A landscape with many peaks, sampled at points; each row gives a point and its height.
From any point a climber steps to the highest of the 5 points nearest to it. It stops when none of these is higher. Distance is the straight distance between rows; heights are no part of it.
luro h=541: [ 69  -3 -10   2 -20   2 -49 -64   5 -13   7]
Tezus h=511: [ 51 -12   6  11 -34 -12 -87 -55  28 -32   4]
rotu h=220: [ 41 -25  -4 -42 -72 -14  20 -40 -49  46   9]
tosi h=740: [-17  54  14 -32   9   8  66  74  29  -8 -21]
puni h=626: [-29  27 -56 -25  13  -8  35  20   2  -2 -15]
bovo h=436: [-27 -29 -26 -26 -44 -15  36 -33 -36  27  -3]
Reg h=154: [ 72 -32  39  19  11  -6 -79 -27  31 -17  10]
foga h=469: [-23  48  31 -33  -8 -10  87  74  20  -1 -34]
Fodon h=578: [-49  18  10  52  70  20 -21  46  23 -42  11]
Geku h=467: [ 34 -30  26   4 -15  12 -20 -26 -31  19  13]
Gal h=593: [ 68 -15  28  12  -8   5 -49 -46  -2   5   7]
Galak h=538: [-15  51 -12  12  45  23  37  65  21  -7  -1]
Natez h=708: [ 68  -5  21  13  -9   7 -60 -47   4 -12  16]
ditik h=537: [-43  12 -63 -36 -18 -41  52 -18 -11   7 -42]
lotib h=513: [-30  50 -27 -43   9 -13  63  44  20   7 -37]
gen h=168: [ 24 -25 -12 -57 -83 -27  43 -50 -54  51 -15]
fada h=227: [ 22 -35  47  30   9  12 -43 -14 -12   8   8]
kor h=468: [-24  41  10 -41   1 -23  84  52  23   7 -60]
bas h=569: [-39 -21 -37  -8 -22   0  14 -18 -42  21  11]
tev h=588: [-45  -8 -33   4   2   2  17  -1 -18  10   7]
rire h=420: [-46 -16 -46 -45 -53 -49  41 -24 -46  25 -30]
Tov h=114: [ 56 -28  43  25  17   4 -60 -23  11  -8  10]
Tiso h=400: [-54  40  51 -31 -11   0  85  88  14 -15 -26]
Toze h=507: [ 60 -13  19   5 -21  16 -16 -41 -15  19  13]
tanor h=697: [ 70   9  -8  -1 -52   1 -18 -70 -14  10  10]
det h=19: [ 34 -47  61  26  21   4 -65 -11  10  -3   6]
Kaga h=341: [ 62  -4  -6 -19 -55   2  -4 -54 -35  29  10]
mezef h=662: [-45  21 -21  27  48  10   2  39  15 -22  10]
soli h=512: [-18  54 -29 -43  -3 -27  68  33  10  12 -56]
sitik h=604: [-32 -29  11  31  17  16 -25   1 -21   1  24]
Buf h=432: [ 65  -8   1  -8 -42   9  -7 -53 -17  22  13]
zeso h=379: [-10 -54  43  37  30   9 -44   1  -1  -3  21]
Mesuk h=575: [-23  43 -27  -9  40   9  26  53  25 -11  -3]
Mogo h=627: [-24  51   3  31  67  31   6  69  36 -32  15]
saka h=692: [-42 -34  -2  27  17  11 -10  -3 -21  -9  14]
gakev h=433: [-53 -33  31  49  54   9 -44  24  16 -21  24]
zana h=332: [-26  54  25  -7  30  26  64  88  30  -2   1]
seku h=345: [-12 -72  61  37  47  -8 -69  16  18 -17  19]
biga h=696: [-44  16 -60 -22  -5  -8  33  16 -17   8 -11]
miv h=453: [ 55 -15   8   6 -18 -17 -99 -61  40 -34  14]
buna h=646: [-23 -30  -1   1 -13   9   6 -12 -33  29  15]
fevip h=317: [-62  -3  21  55  91   8 -57  48  53 -52  10]
Zaf h=589: [-31  34 -50 -35  -4 -31  59  14  -8   0 -39]
ladub h=480: [-13  52 -13 -30  13  -5  66  61  33  -6 -33]
Dal h=434: [ 43 -16 -20  33 -50  -8 -80 -94  44 -52  16]
siru h=524: [-15  46 -25  -2  29   9  51  48  28 -12  -9]
Fumi h=387: [-54 -22  20  54  72   3 -45  32  29 -47  20]
danek h=380: [ 29 -26  -4 -15 -49   5  11 -35 -34  41  12]
bul h=737: [-38  35 -42  -7  25  -1  30  37   4 -12 -10]
Moba h=269: [ 66   0 -14 -39 -64  -1  10 -54 -27  42  11]
teduf h=745: [-24 -39  16  28   8  15 -12  -7 -30  13  18]
pitat h=514: [ 24 -28   7  -4 -34   9  -5 -30 -34  32  16]
nik h=608: [-50   8 -21  25  41  13  -8  16  -2 -11  16]
Gud h=554: [ 66  -6  18   5 -31   5 -38 -49 -10  13   7]

Where does a climber stop that starts at each point below?
Toze | Natez
Geku | Natez
rotu | teduf
gen | teduf
seku | teduf
ditik | bul
bas | bul
soli | bul
tev | bul
